Points on a hilly landscape, in no order, each with its height.
A ball rolls from a point to whichever of its 2 nearest points has the largest drop for the distance, and stops where none of them is lower. Distance is the straight distance between rows; heights are no part of it.
j_210 (h 732): [ -8  -2  -5   7  -5  -2   3  -8 -15   3   3   3  11  -6   7 -10  -4  -7
  -5  -4   7  24 -18]
j_271 (h 457): [ 15 -15 -12   8   3   3   9   0   9   5  -2 -11  10 -12  21  -2  10  -2
  10 -25 -13  26 -12]
j_756 (h 573): [ 37 -26  -1   4   9  13  12   7  10   3  -2 -12  -4 -13  11  13  15  -2
  26 -19 -17  23 -13]
j_120 (h 244): [ 27  -4  -2   7   8  -5   5  -2   3   5   6  -1 -12 -16  11  -7  11   5
   7 -10   1  28  -8]
j_299 (h 663): [  3 -16   1   5   3   6  -1  -4  -3   7  -1   0  16  18 -12   9 -18 -10
   3   7   0 -11 -19]
j_479 (h 416): [  3   4  -5   4   0   2   9   4   6  -2  -6   1   7 -13   8 -21  15  -4
  -2 -20 -16  17   9]
j_610 (h 272): [  0  11   4 -15  -3  -4   7  13  10  -8   3   6 -17 -13  -4 -14   7  10
   7   0   5   4  20]
j_799 (h 804): [ 29 -11   3  20   3  -7   3  -3  -3 -13  15   1   2 -15   6  14   4   6
  23 -17 -10   7 -23]
j_753 (h 293): [-25   7  -3  -6  -5 -11  15   4   2   0  -5 -10  20   4   2   3  -4   0
 -12 -16  -2   2   6]
j_625 (h 360): [-23  -3  10 -16  -9  -6   5  18  21  -2   6  -3 -19  12  -7  -2   0  15
  -2  13   7 -11  25]
j_482 (h 459): [ -8   1   0   4  -6  -3   7   4   1   3 -11   1   7  -4  -2 -15   6 -15
  -1 -15 -14   6  10]
j_779 (h 237): [-16 -11   7   2 -10 -12   9   8  16   7 -16  -6   5   8   0  -3   5 -15
 -12  -2 -10  -5  16]
j_453 (h 412): [-14   4   2 -12  -7  16  -3   1  17   7   7   3  -4   8 -21  -5  -7   8
   0  23   9 -27  25]
j_964 (h 548): [  1   0  -2  13  -8   6   3  -7  -9   7   1  14   5   0 -15  -4  -9  -6
  10   6   2   1 -17]
j_841 (h 472): [-25   4   8   0  -4   3   2   3   5  11   6   1  -9  12 -23  -3  -9   8
   2  16   3 -17  25]
j_577 (h 303): [-25  -7   5  -6 -14  -8  11  18  21   2  -7  -3 -11  13  -4  -6  -1   0
  -9   5  -5 -10  20]
j_155 (h 331): [-16   1   3  -1   2  -3 -12   5   3  -2 -10  -6  -2  -2   3  -1   3   0
  -6   8  -5 -16  20]
j_662 (h 286): [-31   0   9 -13   5  -1 -10   4   0 -11  -3  -9   1   1  -3  -5  -3   2
  -2   8   8 -10  32]
j_608 (h 169): [-19  16  -2   7   1 -11  -2   2 -15 -20   6   0   8  -6   8  -9   3   2
 -16  -3  -4  11   3]
j_442 (h 224): [-23  14  -6  -3  -4   0   8  -4 -16  -1  -3   0  18   0  -2  -1  -3  -2
  -8 -13  -2   6  -8]
j_917 (h 442): [  7  -1  15   1  12  -4 -11  -2   6   3   7   3 -12  -2  -6 -10  -4   6
  -5  14  15 -16  23]
j_435 (h 527): [-20   0   3   1  12   2  -6   2  -7   8   4  -7   1  19 -10  -1 -23   8
 -14  10   6 -25  11]
j_872 (h 503): [-13   5   4  -4   9   0  -3   4   7   4  20  -4 -10  18 -12   2 -21  19
 -10  13  13 -29  20]
j_795 (h 201): [ 15  10  -1  -1   9   5 -17  -4  -5   1   2   4 -34  -6   2  -7   4   7
   2  12  10  -6  17]
j_826 (h 334): [ 25  -3  -5  -1   3   1  12  15  13   3  -1   3 -11  -9  11 -13   8   4
   0 -14  -8  22  -2]
j_715 (h 365): [  7  -4  -7  13  -1   7 -14  -4   0  -2 -13   2  -7   1  -2   4  -1  -8
   5  20  -4  -6  -2]
j_329 (h 509): [  6  -7  -9   6   2  -2  10   1  -1  11   7   2   7 -11  15  -6   2   9
   8 -27  -5  12 -15]
j_116 (h 581): [ 11   8  -1   9   7   4 -15 -18 -11   4  17   2  -7   4  -5  14 -10  11
  -3  16  17 -11  -8]
j_811 (h 380): [-12  -1   9   2   6 -12   5   5  -2   1   4   3   7  -2  -4 -17 -11   3
 -10  -7  10  -5  11]
j_675 (h 236): [-30  11   9  -4   9  -4  -1   0 -11  -8   3  -5   7   8 -10  -4 -10   3
 -11  11  13  -6  21]
j_865 (h 634): [ 21  12   6  -7  -2   3  -5 -11  10   3   4   7 -16   3  -7   8   6   7
   4  20  18  -1   9]
j_693 (h 251): [  4 -21   0   4  -6  -4   0   5   9   1 -17  -5  10  -2   5   6   2 -13
   2  -3 -12  -9  -7]
j_766 (h 753): [  0  10  -9   9  -4  -4   3 -14 -19  -6  14  12  -1 -11   6  -7   6   4
  -2   0   5  22 -24]
j_649 (h 177): [-13   9   5 -22  -7   8  -7  10   2 -12  -4   6   0   1  -8 -16   5  -7
  -1   7   5   4  20]
j_586 (h 393): [ -6   6   5 -11  -7  14  -5   6   7   0  -4   9   8  20 -16  -9  -5 -13
 -11  12  -8 -13  10]
j_256 (h 530): [ 21  10   1   1   0  -2  -5 -18 -13  -8  15   6  -6  -9   3  17   6  11
  11  -4  11  -1 -21]
j_346 (h 689): [ -4 -18  -7  -5  -8   5   3  -3  -4   8  -9  -5  21  15  -2  10 -14 -17
   5  -8   0   1 -26]
j_698 (h 101): [ 23   9   0  -4   7   5  -9   3  -3  -8  -5   4 -22 -13   2  -7  12  -1
   2  12  -4   1   8]
j_108 (h 709): [-12  -8 -14   3  -8  -3   5  -3  -7   5  -6  -2  17   9   2   1 -16 -13
  -6  -5   2  13 -23]
j_446 (h 308): [ -8  11   1 -17  -4  17 -10   4   5  -6   2   9  -2   6 -14 -11  -1   0
   0  17   1 -16  18]
j_793 (h 609): [ 28 -25  -5  -9   4  13   6  12   6   1 -13 -11  -6  -8  16  12  12  -7
  17 -16 -21  12 -14]
j_538 (h 46): [ 32   6  16   7  10 -12  -3  -5  -2   1  13  10 -10  -4   1   2   3   7
   0  -3  10   3  -9]
j_685 (h 601): [ 10   0 -11   6  -5   2   6  -4   0  10   3  12  -9 -10  -3   1  -2   4
  13   1   7   3 -18]
j_572 (h 458): [-11   0   9  10  -3   1  -2  -2   0  16  -3   6  -2  15 -18   0  -6  -3
   3  14  -2 -11  11]
j_424 (h 631): [  4   2   2  -9 -11   3  -1   1  11   1 -11   2   6  10  -1  13   9  -5
  -1  14  -4   3  -3]
j_483 (h 575): [-21 -10  -1 -10  -3  12  -1  -7  -2  16 -17  -6  17  15 -10   4  -8 -19
  -8   2   2 -12   5]
j_394 (h 545): [-17  -6   4   6   8   3  -1  -1 -14  15  -5  -6  12  21  -8   8 -21  -1
 -11   1  -3 -15  -1]
j_722 (h 339): [-28   6   2 -13   0 -11  12  11   5  -6   3  -3   9   0   2 -12  -7   4
 -12 -12   6   0  13]
j_195 (h 407): [ 19  -8  -2   1   2  -4   8   5  12   6 -10  -2  -7  -9   7  11  12   3
  10   0  -8   3  -8]
j_293 (h 655): [ 12   5   1 -14  -6  -1  -1   5  12   3  -7   2 -14   3   0  14  10   2
   3  15   5   8   3]
j_691 (h 518): [ 23 -25  -9  18   6   7   9  -1   6  -2   9 -10   4 -15  14   3   9   0
  28 -23 -18  30 -14]
j_510 (h 376): [ -3 -12   0   3  -1   3 -13   5   6   3 -18  -2  -2   5   0  -2   2 -13
  -6  17  -6 -12  11]
j_646 (h 502): [ 24   5  -2  -1   1  -1  -5 -10   0  -2   1   2  -8  -4   4  23   8   8
  13   8   7   1 -17]
j_856 (h 610): [ 14   2   3  -2   0   3  -9 -13   9   9   6   1  -5  10  -8  18  -1   8
   1  26  18 -14   0]
j_497 (h 785): [ 13   1  -7  23   1  -5   4 -10  -9 -12  12   4  -1 -24   8   1  10   5
  13 -12  -7  12 -19]
j_599 (h 413): [  1   6  14   9   8 -12  -1  -5  -4   4  12   8  -7  -7  -8 -12  -5   7
  -4   0  13  -9  14]
j_944 (h 579): [  7  16   2  -1  -1 -10  -5   2  -4  -8   8   5  -3   3   4   8   4  12
  -6   3   2   3  -7]
j_597 (h 557): [  7   9   4   3   5  -1  -9 -11 -13  -2  10   7   2   2  -2   8  -3   7
  -1   2   8  -5 -13]
j_686 (h 164): [-23  15   5  -1   6  -5  -8  -4  -9 -18  16   1 -10   0  -9  -9  -8  12
  -8  16  18  -2  18]
j_102 (h 348): [ -8   1  -3  -3 -10 -12  12   3  13   0 -10 -15  22   8   9   7   6 -12
 -12 -16 -11  12  -2]
j_778 (h 465): [ 27   4  -6  -3   1  -6   3   3   8  -2   2   2 -15  -9   7  18   6  16
   9   4   2 -12  -9]
j_697 (h 170): [-15   9   0 -25  -5   2  -2  17   8 -16  -1   0 -16  -4   4 -16   5   4
   2   1  -1   6  22]
j_588 (h 605): [-2 11  0 -9 -8 -8  4  7  5 -2 -2  1 11 10  2  9  0  3 -7  2 -3  5 -9]
j_405 (h 410): [ 33 -11  -2  -9   7   2   8  13  14   7 -10  -5 -19  -7  14   3  12   4
   2  -3  -8  10  -5]
j_696 (h 613): [  6 -11  -1  16   0   9  -3 -11 -10  -9   9  11  11   7 -17   3 -15  -8
  10   6   2  -3 -28]
j_682 (h 264): [ -5  13  -3  -8   2   3 -16  -6  -3  -8   9   1 -25 -12  -1  -6   3  12
   2  14  19  -8  22]
j_308 (h 401): [  3  -4  -9  -5  -5   0   5   1   9   2 -11 -11  16  -1  18   4  14  -9
   3 -23 -16  21  -4]
j_941 (h 344): [ -3  15  -4 -16   0   9  -6  -5  -6  -1  14   6  -8   1  -5  -3  -8  13
  -2  14  23 -15   8]
j_112 (h 332): [ 18 -26   2   4  -1   0   8   5  22   0 -22  -9   4  -7  11  13  14 -11
   5   2 -13  -3  -6]
j_704 (h 419): [-15   6  -4 -20  -3   9  -1   0   3   7   2   0   7  10  -6   5 -14  11
  -8  15  20 -13   5]
j_69 (h 373): [ -4  -5   1  15   3   1  -4 -12 -26  -5   7   0  14  -5   6   5   1  -4
   8  -9  -7   5 -23]
j_929 (h 769): [  9  11  -4  17   0  -4   2 -11 -15  -5  11   9 -15 -18   4  -9  14   4
   6  -4  -2  19 -10]
j_487 (h 280): [-27   9   0   6   2   2   7 -11 -30   3  -7  -6  20  10  -7   6  -9  -9
 -11 -11  -4   2  -8]
j_268 (h 149): [ 38   6   2  -2   7  -5   2  -6   1  -2  11   4 -19 -13   5   2   9   8
   7 -13  11  11 -11]
j_43 (h 594): [-18 -10   6 -22   0   6  -6   3   7   8 -10 -11   7  15   4   7  -3  -8
 -13   4   4 -16  15]
j_37 (h 114): [-18  13 -13   5  -7  -6   6  -1  -8  -9   1  -4  13  -5  13  -6   5  -1
 -10 -13  -9  16  -4]
j_921 (h 322): [-17  -4  -1  18   2  -3  -1 -10 -28  -2   0  -7  18   6   2   1  -8 -14
  -6 -22 -13   8 -17]
j_492 (h 471): [  8   8  11  -1  12   1 -11 -10   4   5  22   3  -9   7 -13   0 -10  13
  -7  11  17 -28  18]
j_114 (h 68): [-19  18   1   0   4  -5 -10  -2 -20 -17  12   3  -6  -6   5  -9  -2  10
 -14   6   7  -1   4]
j_973 (h 549): [ -3  -1 -10  -1  -5  -3  12   4   2  14   2   5   7  -6   4  -3  -8   4
   5 -13   0   4 -14]
j_305 (h 390): [ 13  -9   0   9   1   2  -5  -1  -7  -7  -1  -1   8  -4   9   3   6  -9
  10  -9 -13  13 -18]
j_380 (h 326): [ 11 -18  -4   7   1  -2  -2   8   7  -4  -6  -6  13   4  13   3  -2 -15
   2 -17 -16   4 -16]
j_331 (h 352): [  6  13   0   0  -1  -2   5  10   4  -7   2   6  -7 -15   4 -14  11   5
   0  -7  -8   7  10]
j_185 (h 245): [ 25  -3  -6   5   5  13  -7   4   2  -8 -15   4 -17  -9  -1  -1  10 -10
  11  13 -10   3  -5]
j_445 (h 184): [ -9 -19   9   5  -1 -11   8   0  11  12 -17  -9  17   3   4   6   4 -14
  -3  -7 -10  -8   5]
j_227 (h 498): [ -5  -1  -2   8  -8   6  -2  -1  -8   6  -9   6   7   5  -7  -7  -2 -14
   4  -3 -11   2  -9]
j_905 (h 559): [-25  -6  -4  -2   1   4   0  -1 -12   7 -13 -11  13  18  -6   1 -15 -15
 -16 -11  -8 -18   5]

For each start below, name the point where the ball stops.
j_510 | j_114
j_210 | j_697
j_43 | j_114
j_227 | j_697
j_793 | j_538
j_905 | j_37
j_599 | j_37

Call two points neighbours if one is among the 2 nearest of the other. Go from one point of each pair to the other, from neighbour to neighbour, staying as low as possible. Name the highest point that can't be avoided.
j_37, j_698 | j_510
j_445, j_698 | j_305
j_114, j_538 | j_405
j_114, j_37 | j_608
